A landscape with many peaks, sampled at points; each row gives a point and its height.
From any point a climber takes the steepest step (rise divided by distance) to one of its 3 nearest points. It stops when none of these is higher. Distance is the straight distance between rows; heights are no part of it.
<495> h=66.8: [137 146 168 146 145 126 142 125 150 119 126 128 112 126 125 124 120 133
 115 144 128 144 138 119 129 134 143 121  88 131 129 128 114 105 136 134
  95  98 123 125 120 132 101 157 131 159 135 120  80 151 132 150 120 149
 131 122]
<676> h=36.9: [126 129 193 168 124 120 168 155 165 128  89  85 123 120 126 128 163 110
 118 162 135 150 124 101 147 163 152 143  75 132 131 114 103  88 122 144
  82 102 129 129 109 116 100 158 104 156 120 128 113 158  87 132 140 174
 154  86]
<689> h=25.0: [129 140 211 166 124 113 160 163 166 120  92  95 113 126 123 130 154 114
 126 164 131 150 141 103 137 165 150 138  65 136 138 126 109  92 120 143
  75  89 123 123 110 125  89 168 121 166 122 128 100 165  90 146 136 173
 152  88]
<10> h=48.6: [162 172 138 123 131 161  67  85 108 107 166 218  92 149 163 120  71 156
 151 106  83 139 144 152 108  67 121 111 134 124 129 135 124 177 153 104
 153  96 136  79 148 181 139 122 185 156 146  96  64 110 198 134 102  71
 102 176]
<360> h=61.7: [136 153 142 127 144 136 114 113 133 115 148 151 113 130 137 116 108 142
 126 117 127 135 142 132 137 123 133 112 116 134 138 133 119 129 145 126
 113 104 129 125 141 144 108 134 155 165 139 113  80 138 143 144 124 123
 120 143]
<108> h=57.7: [127 118  65  97 101 138  90  94  78 125 148 168 134 144 133 134 112 131
 142 106 120 108 133 148 117 106 103 134 164 102 118 139 146 174 134 117
 187 166 141 129 151 149 160 109 137  91 135 127 168  94 152 106 122  91
 108 155]
<385> h=65.2: [116  97  47  81 103 126 106 117  83 132 142 126 151 133 128 138 128 154
 133 111 128 102 126 142 124 126 100 136 176 103 110 143 142 164 122 120
 180 170 132 136 130 129 156 102 123  66 112 132 190 102 145 109 127 111
 114 144]
<40> h=51.0: [129 148 141 131 144 137 121 117 136 120 141 136 116 131 131 117 117 134
 117 118 132 135 131 136 138 131 136 115 108 132 137 130 120 119 137 132
 112 118 124 135 138 136 112 136 144 151 136 119  93 139 139 140 123 128
 126 128]
<324> h=64.1: [ 95  62  97 117 112  97 174 159 150 152  80  40 166 105 117 142 176 121
 116 153 161 135 111 108 136 195 131 138 157 135 100 118 145 101 103 138
 132 165 115 178  83  70 149  96  78  75  91 166 202 119  60 105 159 157
 141  76]
<53> h=67.8: [104  77  80 104 104 105 152 151 136 153  98  63 171 112 113 140 156 124
 122 135 150 131 108 116 127 175 124 121 153 130 103 129 143 117  92 131
 143 171 105 162  91  85 154  96  86  64  94 159 198 108  94 105 152 135
 128  92]
<735> h=72.7: [109  91  63  90 115 117 122 140 108 138 128 100 154 128 115 133 133 144
 133 114 140 111 113 133 126 143 107 125 160 117 109 142 140 136 103 125
 161 170 111 147 113 110 151 109 110  62 103 140 195 107 133 113 135 122
 121 124]
<824> h=24.8: [130 149 224 170 132 108 163 172 170 116  92 100 110 121 116 128 151 111
 128 167 128 152 147  94 130 167 150 135  60 144 142 131 113  87 117 142
  64  78 120 116 111 125  82 174 127 179 127 135  91 176  78 155 137 172
 155  90]
<572> h=70.5: [109  86  40  70 105 119 113 122  97 137 134 102 155 128 128 135 138 156
 123 109 132 107 118 140 126 143 104 132 171  99 106 143 137 149 109 123
 180 178 119 149 114 116 155  94 110  49  91 140 200 101 141 108 131 116
 121 130]
<190> h=35.7: [134 129 123 136 151 136 116 118 122 123 137 132 121 133 132 119 127 117
 120 111 133 123 116 150 136 127 130 122 133 128 137 129 128 136 132 135
 135 144 131 134 144 131 131 119 130 131 132 124 126 114 137 125 123 122
 131 132]
<194> h=61.0: [165 182 159 125 121 156  79  99 124 107 150 213  96 150 157 113  75 153
 153 106  91 139 144 142 121  70 126 106 119 128 143 137 124 173 153 106
 135  79 127  76 145 175 135 142 193 183 168  99  53 129 177 146 104  89
 108 167]
<445> h=62.5: [126 103  32  73  92 137  91  80  72 136 146 151 142 139 134 135 116 153
 129 111 114 107 134 141 108 107  96 133 179  96 107 141 147 185 133 110
 205 172 137 129 147 140 164  97 125  66 128 129 176  93 167  92 119  92
 100 167]
<54> h=57.1: [108 115 156 161 127 117 184 167 164 147  96  71 148 113 114 131 171 105
 114 157 147 132 110  96 146 149 146 151 110 141 129 100 111  77 117 142
  93 123 134 144 109  98 111 136  86 135 119 137 146 157  78 123 147 170
 152  90]
<838> h=71.8: [117  98 114 133 137 123 139 143 131 140 120 101 140 121 109 136 140 115
 121 133 143 121 106 132 129 132 131 128 151 140 126 124 137 119 117 137
 130 151 120 140 121 108 140 119 103 104 123 136 170 117 124 115 131 139
 133 126]
<806> h=56.6: [131 122  83 114 126 134 106 117  89 123 145 153 141 139 125 123 115 121
 141 106 133 110 125 142 128 115 108 131 153 116 122 138 144 155 128 126
 166 159 142 127 151 133 152 108 129 104 128 136 158 103 139 121 125 100
 120 145]
<1101> h=53.5: [130 130 182 165 123 124 168 146 160 128  98  90 124 120 124 126 157 109
 117 161 136 148 125 107 143 153 152 139  80 131 131 113 107  92 122 143
  87 109 131 131 111 116 100 154 103 151 123 130 115 151  97 133 137 167
 148  92]
<567> h=68.1: [145 164 158 127 138 137 112 111 131 106 141 170 111 129 142 112  99 149
 132 121 121 135 148 126 131 109 130 114 112 135 135 136 117 139 153 120
 109  85 133 106 140 144 116 143 168 182 146 110  64 139 146 150 121 122
 118 154]
<373> h=69.8: [122 108 117 135 146 132 129 133 121 132 126 120 134 126 121 125 133 113
 118 119 140 123 104 141 134 127 129 127 147 135 129 125 133 128 125 138
 133 150 125 137 133 116 136 120 113 120 128 132 154 114 132 119 125 131
 128 130]
<269> h=70.1: [139 145  75 103 114 140  72  71  83 131 180 203 111 158 138 142  92 133
 144  87 100 117 143 160  98  86 116 119 155 102 132 145 151 175 145 112
 184 160 145 124 159 165 156 113 157  99 142 117 139  93 178 112 112  65
 102 167]
<878> h=65.9: [124 111  82 116 134 130 117 128  96 126 137 133 145 133 118 123 120 125
 135 113 139 112 118 138 130 120 109 130 156 125 119 138 142 146 120 129
 157 157 132 130 141 121 149 114 121  99 125 138 170 107 134 123 128 113
 123 143]
<771> h=64.0: [120 100  44  80  97 131 100 103  75 136 143 139 147 135 131 138 124 154
 132 113 124 100 130 141 118 119  99 135 179  97 108 140 142 175 127 115
 190 169 138 135 137 136 160 101 122  67 118 127 183 100 152 102 124 102
 109 156]
<831> h=24.0: [136 145 252 193 158 100 173 192 184 111  87 106  99 104 115 118 160  95
 119 184 115 155 149  78 135 166 154 139  66 174 152 131 118  70 120 132
  41  58 116  97 105 127  73 185 138 201 129 142  69 187  52 170 132 190
 169 107]
<777> h=37.4: [143 133 109 132 146 141 109 110 109 122 147 147 127 136 137 120 120 117
 128 105 123 121 128 150 132 119 124 126 138 123 132 135 133 145 135 125
 144 148 144 126 153 140 141 111 137 125 130 129 124 112 143 126 120 104
 132 142]
<122> h=84.5: [107  82  90 110 116 110 149 148 137 149 108  78 162 117 107 141 148 124
 125 135 143 123 108 124 121 158 122 125 155 137 114 129 144 115  97 126
 139 165 105 154  98  92 155 109  91  71 107 153 187 113 111 111 142 137
 134 105]
<21> h=51.6: [130 114 102 131 146 134 120 126 109 124 134 129 134 131 123 118 125 116
 124 113 135 119 114 142 133 121 122 128 147 129 127 131 134 137 127 132
 146 151 134 132 142 121 144 117 119 114 127 134 153 109 136 122 125 117
 129 137]
<963> h=60.4: [126 111  53  87  95 135  89  90  74 132 148 163 137 144 136 134 113 140
 138 108 118 107 135 146 116 105 102 133 169  99 115 141 147 182 134 114
 193 165 141 128 146 145 164 106 131  82 133 127 175  91 160 102 120  89
 101 160]
<460> h=67.0: [ 97 104 134 134 119 113 176 169 162 154  95  68 154 109 110 142 170 113
 122 144 149 118 109 109 138 153 137 147 137 146 128  97 129  86 111 138
 107 143 115 163 102  93 130 119  91 113 118 144 170 147  78 117 147 163
 150  85]
<246> h=65.5: [155 165 144 125 130 152  86  95 115 110 155 191 104 139 157 124  88 152
 147 114 104 136 146 146 120  90 129 114 134 128 135 131 119 171 149 111
 133  98 139  97 148 165 130 118 179 167 144 100  68 117 170 134 117  86
 109 164]
<799> h=66.4: [150 152 127 128 138 145  95 100 114 118 159 166 112 136 149 129 103 140
 138 113 118 130 147 149 122 110 133 120 140 129 137 134 120 158 144 116
 138 120 144 118 153 157 126 111 163 150 135 109  85 124 157 133 119  93
 121 154]
<726> h=68.3: [144 154 194 146 144 121 130 133 145  99 122 154  95 126 136 121 111 133
 125 148 117 144 147 127 123 113 132 121  86 131 137 136 117 115 149 133
  83  68 127  98 118 140  99 170 156 186 143 113  63 145 132 168 112 159
 131 144]
<673> h=69.6: [117 131 149 146 129 130 154 137 147 139 119 109 129 118 120 125 140 109
 117 138 143 140 106 119 141 137 144 130 105 139 131 109 121  99 124 145
 109 132 122 142 121 120 112 138 104 140 132 129 130 136 115 125 134 145
 131 105]
<266> h=64.4: [ 98  98 150 151 140 107 198 183 176 154  81  43 160 111 116 129 190 110
 111 153 154 119 112  95 143 162 137 159 115 139 124  95 122  59 105 138
  87 133 116 164  94  77 115 129  81 120 105 156 162 164  56 126 158 188
 165  74]
<400> h=64.5: [149 150  99 119 130 143  92  92  99 128 169 174 122 142 138 132  99 127
 145 102 114 122 144 151 110 101 119 124 145 118 131 139 138 159 138 113
 161 145 150 117 162 157 147 104 153 118 138 125 114 110 158 126 116  75
 120 154]
<950> h=66.0: [142 159 164 135 143 132 122 116 136 100 136 161 106 125 137 114 102 146
 127 133 122 136 148 122 131 112 129 115 105 134 132 137 117 127 151 122
  99  78 130 105 130 137 108 156 157 178 147 113  66 143 140 158 117 133
 122 151]
<758> h=24.6: [135 152 240 176 146 104 166 182 177 116  90 104 109 116 113 125 150 102
 129 176 121 154 151  85 128 164 151 132  64 159 147 132 120  80 116 134
  53  67 118 101 113 125  78 180 133 191 127 139  81 185  69 165 132 177
 159 102]
<113> h=4.6: [111 115 188 177 128 114 179 172 168 131  80  63 128 117 123 124 181 107
 113 161 143 140 122  94 155 168 148 148  84 130 132 108  95  75 118 150
  70  99 129 132 106 103  96 154  95 156 112 135 129 165  62 127 157 186
 157  80]
<599> h=73.3: [122 130 137 138 142 134 127 128 135 129 132 124 121 126 126 118 134 114
 115 118 140 133 111 139 144 132 135 122 118 130 136 121 126 119 131 140
 121 136 120 141 132 130 119 131 122 139 132 125 124 123 132 124 126 134
 126 119]
<816> h=48.2: [141 133  95 125 136 141 106 107  99 124 153 155 132 141 134 121 114 118
 135 104 125 119 132 149 126 115 120 126 146 122 130 136 138 151 133 124
 157 151 147 125 155 140 146 111 137 117 134 135 130 108 143 125 118  95
 126 143]
<828> h=75.7: [112 106 128 137 134 127 143 147 138 143 118 104 133 119 114 133 144 110
 119 131 143 126 101 133 133 134 134 132 141 141 132 117 132 113 120 145
 120 145 119 145 123 113 129 124 105 119 129 130 159 121 119 113 134 145
 130 118]
<376> h=70.3: [152 165 172 133 137 132 119 114 136  97 133 177 105 128 144 106 100 146
 130 129 114 136 151 125 130 104 127 114 104 133 135 137 117 135 158 117
 103  72 131  94 132 142 118 158 168 188 152 112  56 140 142 161 112 130
 125 156]
<744> h=54.6: [125 115  66  98 106 133  98 109  79 127 145 155 138 140 130 131 115 134
 139 107 128 105 132 141 126 113 100 134 165 109 118 139 145 167 130 121
 178 163 141 131 146 141 152 109 131  92 127 130 172  97 147 114 127  99
 114 151]
<440> h=63.8: [160 177 165 129 126 144 101 107 129 101 142 193 105 135 148 109  88 150
 145 117 103 134 150 130 127  90 127 111 111 134 139 135 119 155 157 111
 117  73 133  86 141 155 128 147 180 188 162 109  51 135 154 152 112 111
 116 161]
<1015> h=71.9: [106 115 141 140 124 123 161 155 149 151 109  91 139 112 111 136 153 107
 123 143 147 127 104 117 138 139 141 139 129 143 132 104 126  96 118 146
 110 139 120 147 115 110 120 127  96 129 130 134 156 137 102 117 138 153
 136 101]
<282> h=65.1: [102 109 153 156 133 110 192 178 172 151  87  52 155 108 113 129 184 110
 113 154 150 122 114  97 146 156 140 159 114 140 127  97 113  68 107 138
  89 128 123 154 100  85 115 129  82 123 112 150 157 163  63 123 156 183
 159  79]
<814> h=62.6: [134 147 207 159 134 114 151 150 158 118 110 118 101 125 126 136 129 123
 127 164 123 148 147 114 122 144 148 125  72 136 138 130 115 100 126 138
  76  80 120 115 109 134  85 170 136 172 133 120  85 163 115 157 122 166
 141 109]
<815> h=59.2: [140 156 160 134 145 131 128 120 141 108 135 149 110 125 130 119 108 143
 122 134 128 139 145 123 132 120 133 116 100 131 133 134 116 120 146 127
 100  91 129 116 130 134 105 151 150 168 138 114  71 144 139 152 118 135
 123 141]
<561> h=62.0: [134 155 225 161 138 108 153 170 160 111 103 125 103 122 123 133 131 112
 135 169 119 152 147 104 119 141 145 132  65 149 147 133 121  97 122 140
  65  62 119 103 108 137  79 180 142 188 136 126  81 170  99 167 126 169
 144 113]
<649> h=37.2: [137 124  97 128 141 136 114 118 106 121 141 142 136 137 129 116 122 115
 129 108 133 118 120 145 132 119 118 126 146 124 128 132 138 146 129 127
 151 153 140 128 150 131 145 114 128 115 129 136 144 108 138 123 122 108
 129 141]
<934> h=60.7: [133 112  26  70  93 139  81  68  69 137 154 166 140 145 136 132 106 151
 129 102 110 113 133 140 103  92  99 122 178  93 111 142 151 194 134 109
 217 171 135 123 151 142 169  98 128  67 133 126 177  89 183  84 121  78
  88 175]
<464> h=72.3: [110  96  63  94 118 123 116 135  99 134 134 113 152 130 116 134 129 145
 135 111 139 103 118 137 128 132 104 130 168 113 114 142 141 145 110 124
 164 165 119 141 123 116 150 112 116  70 107 135 190 108 135 113 133 118
 121 132]
<939> h=62.3: [121 101  21  61  91 133 101  87  76 146 150 127 157 130 132 135 122 163
 124 110 117 102 128 137 114 118  95 132 189  94 104 145 143 177 126 110
 209 176 138 137 141 130 164  87 115  50 115 133 186 100 162  92 125  94
 104 156]
<37> h=66.6: [100 110 144 142 124 113 181 170 164 154  96  69 153 108 111 136 171 109
 120 149 151 122 111 104 141 151 139 150 128 144 130  97 124  81 112 137
 103 137 121 157 103  95 122 126  87 121 120 142 161 152  78 120 149 168
 152  88]
<1093> h=60.6: [141 159 227 160 143 108 149 165 157 107 109 141  96 123 125 128 122 110
 135 164 117 152 146 113 123 123 137 130  68 146 145 134 122 101 130 142
  66  56 119  93 109 139  80 181 151 195 140 124  74 163 108 172 120 166
 136 128]
<965> h=67.1: [153 153 112 128 138 146  94  92 103 123 170 175 115 140 146 134  95 136
 144 106 109 128 148 147 111  99 127 122 145 122 132 136 129 160 142 111
 154 129 152 111 161 158 137 105 161 135 138 115  94 114 165 129 116  75
 117 159]
<575> h=73.9: [110 100 126 137 128 119 147 152 140 147 114  92 143 116 110 139 149 112
 121 136 145 121 103 128 130 139 136 131 145 144 131 114 133 111 117 140
 123 149 115 148 113 107 134 123  98 112 128 134 167 127 115 113 135 148
 133 114]
<791> h=66.3: [124 143 148 140 141 135 136 123 147 128 131 126 120 127 126 120 129 120
 115 129 137 141 120 128 140 135 139 120 100 132 134 122 121 109 130 139
 107 121 121 138 128 130 109 141 124 147 137 126 103 138 134 135 126 139
 126 114]
<380> h=72.4: [108  87 111 121 122 112 152 153 142 149 106  79 154 115 107 143 152 120
 121 139 141 121 106 125 120 151 131 130 157 140 120 120 140 111 107 129
 127 160 106 156 102  96 149 113  92  89 117 145 177 121 107 114 139 147
 140 106]
<410> h=75.1: [108  87  75  98 115 112 137 145 123 144 117  84 159 124 109 139 139 131
 131 124 144 118 107 127 122 151 117 122 156 128 111 136 143 126  98 128
 149 168 100 152 105  98 154 107  98  62 101 148 192 108 120 112 144 128
 126 110]
<4> h=65.0: [156 160 131 127 133 152  86  93 110 115 163 188 103 139 158 131  88 148
 148 112 104 136 147 146 114  89 128 117 138 128 134 132 122 170 147 110
 142 106 143  95 152 166 130 111 176 156 140 103  74 112 176 134 115  80
 110 168]
<384> h=53.6: [135 150 154 137 146 135 129 116 142 117 138 138 113 128 130 118 113 137
 121 131 130 139 137 126 137 128 137 115  99 132 133 133 118 114 140 131
 104 104 124 129 132 133 101 147 141 157 136 118  79 144 139 147 124 137
 124 131]
<718> h=65.7: [138 137  71 101 107 137  78  77  80 129 168 187 121 153 138 140  97 130
 145  96 104 113 141 154 104  95 110 124 155 102 128 141 151 177 142 114
 184 166 142 127 157 160 160 111 150  99 140 122 148  92 167 110 114  74
 104 160]
<489> h=68.2: [152 157 104 120 134 147  84  82  99 126 180 189 109 143 145 138  86 138
 150 106 104 130 148 148 101  86 123 119 149 119 127 135 131 162 143 110
 158 132 153 106 165 163 140 106 165 127 137 114  98 105 178 127 113  63
 107 166]
<211> h=24.3: [116 118 172 168 128 121 181 162 165 137  87  71 139 114 121 128 173 106
 115 160 145 139 117  95 151 156 151 150  94 130 129 103 101  79 119 146
  84 111 134 136 110 102 102 142  89 149 117 132 137 158  77 125 147 174
 155  89]
<75> h=65.4: [ 93  70 110 121 118  98 174 166 157 151  78  46 163 106 118 140 180 117
 116 153 158 129 111 115 137 188 134 143 153 139 109 111 148  94 106 139
 122 162 113 179  81  73 145 102  83  89  93 164 195 123  59 108 155 166
 145  72]
<937> h=64.9: [141 149 192 151 143 119 138 135 149 107 121 143  99 124 133 129 115 134
 121 155 123 145 147 122 123 126 137 122  84 133 136 135 116 109 140 135
  85  76 122 110 114 136  94 170 146 174 138 114  71 151 130 165 117 159
 131 135]
<854> h=65.3: [124 106  97 126 143 128 124 133 111 130 126 119 141 128 114 124 126 116
 127 118 141 118 107 137 130 124 119 129 152 133 125 130 139 133 120 132
 145 152 127 131 134 115 145 119 112 101 125 134 165 110 134 121 126 122
 125 137]
<168> h=83.8: [118 117 128 140 142 133 130 131 131 131 128 118 125 126 123 123 136 111
 114 124 141 127 106 138 138 131 135 126 131 135 134 118 129 119 127 142
 125 143 123 140 133 121 125 126 115 132 130 128 141 120 130 119 128 135
 128 123]
<760> h=73.7: [145 159  85 106 125 144  70  68  91 125 191 211 102 152 139 142  79 140
 153  87  98 125 147 155  93  76 116 117 154 109 133 143 142 168 150 113
 175 141 150 108 164 167 144 112 169 115 135 114 113  96 188 119 111  56
  96 172]
<72> h=64.6: [158 174 154 123 122 150  88 100 122 108 151 198 101 140 159 115  85 154
 150 112 102 137 147 140 123  88 126 112 123 132 138 132 121 170 154 110
 129  84 133  87 146 167 132 132 184 181 153 100  60 124 167 142 115  94
 109 164]
<530> h=58.8: [142 145  94 121 129 140  98  99  98 126 161 166 132 146 136 128 106 120
 142 102 119 118 138 149 119 108 117 127 144 117 132 138 140 158 134 118
 162 155 150 123 162 149 150 107 143 115 134 130 127 104 152 122 118  83
 122 146]
<580> h=70.2: [115 126 153 148 126 129 159 143 148 142 113 103 133 116 117 127 144 107
 117 143 145 137 105 112 145 138 143 131 109 137 131 107 118  97 123 144
 106 128 124 141 119 117 111 134  99 139 129 130 134 138 111 121 138 149
 133 102]
<707> h=60.0: [136 148 133 130 146 140 108 113 125 116 148 146 114 132 140 119 117 136
 122 108 126 128 135 142 135 125 133 119 126 128 140 134 119 136 140 129
 124 123 133 130 147 143 120 122 152 149 133 114  94 130 144 134 121 116
 125 137]
<118> h=73.4: [110  93  78 106 125 116 129 145 116 139 124  99 154 127 108 136 132 134
 132 119 140 112 110 129 127 139 111 125 160 127 114 137 141 131 102 128
 151 162 110 145 116 103 151 113 105  70 110 141 187 111 128 117 137 126
 122 123]
<366> h=70.7: [155 165 106 116 134 152  76  74  99 122 186 211  99 141 150 132  72 145
 153  98  95 134 145 151  98  74 120 115 147 120 124 135 132 166 150 111
 162 120 150  94 162 170 139 111 173 133 135 108  91 100 194 127 106  55
 100 175]
<988> h=60.9: [119 111   8  42  86 136  89  73  71 154 157 136 150 131 134 136 116 166
 127  97 115 105 127 139 102 105  94 119 192  93 106 143 150 191 123 110
 226 178 135 139 149 131 170  79 120  50 121 126 184  98 180  80 129  80
  87 164]
<873> h=60.8: [108 109 163 167 135 111 190 174 168 147  86  56 148 111 116 129 184 107
 109 159 149 127 116  94 149 156 144 155 105 134 127  98 105  68 112 143
  81 117 129 145 105  91 107 137  82 134 113 142 148 166  66 124 154 186
 160  87]
<822> h=65.8: [147 162 145 125 133 145  96 106 120 110 152 176 107 135 150 121  95 153
 141 113 117 131 147 138 128 105 131 115 130 131 138 132 117 158 149 114
 125  96 138 108 149 157 121 123 172 172 143 103  70 128 157 140 120 101
 116 158]
<82> h=74.0: [111  89  97 117 125 114 144 149 129 145 114  86 155 119 105 140 142 123
 125 131 141 119 109 128 121 147 123 128 156 136 117 129 141 120 103 128
 138 162 108 150 107 101 152 115  95  79 116 144 179 116 118 115 136 136
 132 115]
<339> h=75.9: [152 162 191 145 140 126 121 124 143  92 126 173  94 129 142 109 105 134
 129 136 106 133 151 130 126  99 127 120  93 132 141 136 116 126 158 124
  94  63 132  87 123 145 114 172 172 194 153 111  56 142 138 171 107 150
 131 155]
<819> h=64.8: [140 155 139 126 144 141 105 111 127 116 152 159 110 131 143 122 107 146
 130 112 124 130 144 138 133 118 133 115 127 132 136 132 116 143 144 124
 121 111 137 122 147 148 113 125 162 162 138 107  82 134 146 139 122 110
 120 144]
<382> h=53.3: [128 137 130 133 144 139 116 121 130 125 138 133 118 133 133 118 127 120
 118 111 132 131 120 146 140 129 134 120 123 127 137 126 125 127 133 135
 125 137 128 138 143 134 121 125 133 140 132 122 114 124 137 129 123 123
 128 127]
<721> h=63.9: [ 89  96 135 133 128 102 189 182 169 153  82  48 159 108 113 135 187 113
 119 148 157 117 109 105 143 170 133 156 129 143 119  93 139  70 105 137
 102 145 109 174  89  77 126 117  84 110 101 162 176 148  58 120 157 180
 156  72]
<260> h=51.3: [115 122 162 159 122 126 176 154 158 141 100  83 140 115 118 131 161 106
 115 156 144 140 112 100 144 147 147 145 100 134 130 100 109  84 120 145
  94 121 133 137 110 105 107 139  88 143 126 134 134 151  91 125 143 164
 145  92]
<792> h=72.8: [130 137 172 156 129 129 157 136 155 128 112 108 123 122 121 128 141 114
 114 152 136 149 125 113 135 147 151 131  83 131 131 116 113  96 127 140
  96 112 127 131 118 122 102 152 110 148 130 128 103 146 116 135 131 153
 138 100]
<397> h=66.9: [ 97  81 122 121 117 104 171 164 159 150  87  61 159 109 113 145 174 114
 119 147 148 122 112 119 133 170 132 143 149 144 118 107 142  97 109 133
 120 157 107 170  90  86 146 109  88  95 106 155 179 131  76 111 148 162
 150  80]
<821> h=67.9: [ 99  90 125 127 120 110 162 161 152 154  98  74 154 110 109 147 163 114
 120 144 145 118 106 122 132 156 136 139 150 144 122 107 137 101 108 132
 120 154 109 165 101  96 144 114  90 101 117 145 175 131  91 114 143 158
 148  92]
<1109> h=71.4: [119 100  83 115 136 124 127 139 108 133 130 113 146 129 108 128 128 127
 131 119 142 112 112 132 129 130 115 127 158 128 119 136 138 134 113 129
 148 159 122 138 131 110 148 116 109  87 119 138 179 108 133 119 131 125
 124 131]
<675> h=58.3: [135 116  54  88  97 135  82  79  74 130 152 174 129 147 137 135 110 137
 134 105 110 110 136 149 108  96 101 129 170  97 116 140 152 188 139 112
 196 169 141 127 149 151 164 109 136  83 137 126 169  87 168  97 119  85
 100 166]
<314> h=63.0: [164 184 167 130 120 152  92 102 129 104 145 208 100 145 150 106  81 149
 152 111  94 137 150 133 122  77 127 107 111 132 144 141 123 164 158 107
 125  71 131  74 144 167 133 152 190 190 174 103  46 138 163 155 107 100
 115 165]
<1010> h=15.2: [173 183 148 129 134 169  59  90 110 105 161 236  79 167 160 114  61 164
 155  96  74 136 142 152 112  49 120 105 126 124 145 146 125 177 163 102
 149  83 128  68 153 189 133 143 205 167 168  84  49 126 208 148  88  75
 100 178]
<271> h=24.2: [121 138 214 174 128 111 164 174 170 119  84  83 114 119 119 125 165 106
 124 164 134 150 138  93 145 177 151 137  59 138 138 125 110  78 117 144
  65  84 121 122 110 117  85 170 118 173 120 137 104 172  68 144 147 179
 158  77]
<724> h=24.7: [128 149 232 173 140 104 166 180 176 116  90  95 112 118 114 124 154 106
 128 169 124 151 148  87 132 171 150 133  59 151 144 132 116  79 116 139
  56  72 118 109 111 121  81 179 128 185 126 140  89 183  68 160 140 176
 159  93]
<961> h=70.0: [129 145 165 147 135 132 147 125 151 128 123 118 119 124 124 122 129 122
 114 146 134 148 126 121 136 141 144 124  86 130 132 123 116 101 130 139
  98 112 120 132 121 125 105 152 121 148 133 125  95 147 128 140 126 146
 133 109]
<1106> h=64.7: [149 147 116 128 141 144 100 101 109 121 159 158 118 137 143 128 112 129
 132 106 120 124 140 151 126 118 131 123 141 124 137 137 127 153 141 118
 147 137 146 122 158 153 137 109 152 133 134 120 101 119 152 132 118  94
 130 149]
<529> h=29.2: [138 127 113 133 148 138 112 118 115 122 142 141 128 134 134 119 122 120
 122 107 131 125 122 148 135 123 127 126 141 126 133 131 131 141 133 128
 143 147 141 129 150 133 138 115 133 126 130 130 127 113 140 126 121 109
 131 140]
<896> h=61.6: [139 151 166 143 146 129 134 124 145 111 130 138 109 125 132 122 111 139
 117 142 125 142 144 123 129 127 137 116  95 132 134 133 113 113 142 130
  94  91 126 116 126 135 100 156 142 164 138 116  71 148 137 155 116 146
 126 133]
<433> h=72.2: [106  83  51  79 107 117 122 133 107 143 128  94 158 128 126 137 144 148
 126 109 137 110 111 136 123 148 108 126 163 107 110 141 138 139  99 126
 171 180 109 152 104 108 149 101 109  48  91 139 202  97 134 108 139 124
 120 120]
<570> h=67.7: [115  91  36  69 101 125 112 114  87 138 141 112 154 129 130 137 135 160
 124 111 128 101 123 140 122 137 101 134 178  96 107 145 138 159 118 120
 183 178 126 143 122 124 158  96 114  50  99 136 194 103 147 104 129 113
 117 139]
<481> h=67.3: [117 124 157 152 123 127 168 146 155 142 109  93 136 115 119 127 151 105
 118 151 146 141 108 107 144 141 146 139 103 137 129 104 115  92 124 146
 100 123 129 140 116 110 110 139  93 141 129 132 131 144 101 123 140 153
 137  96]

Where does a climber stop that starts at each point below?
<561> => <339>
<40> => <760>
<260> => <168>
<108> => <122>
<673> => <168>
<314> => <760>
<988> => <122>
<675> => <122>
<744> => <122>

Two climbers start at each pair of points below. Name the first point that both come to, or write -.
<831> and <724> => <824>
<934> and <530> => -
<194> and <777> => <489>
<529> and <1106> => <489>
<854> and <433> => <118>

Write out the way that a climber takes from each point below.
<37> => <460> > <821> > <380> > <122>
<572> => <433> > <735> > <118> > <410> > <122>
<384> => <896> > <495> > <961> > <792>
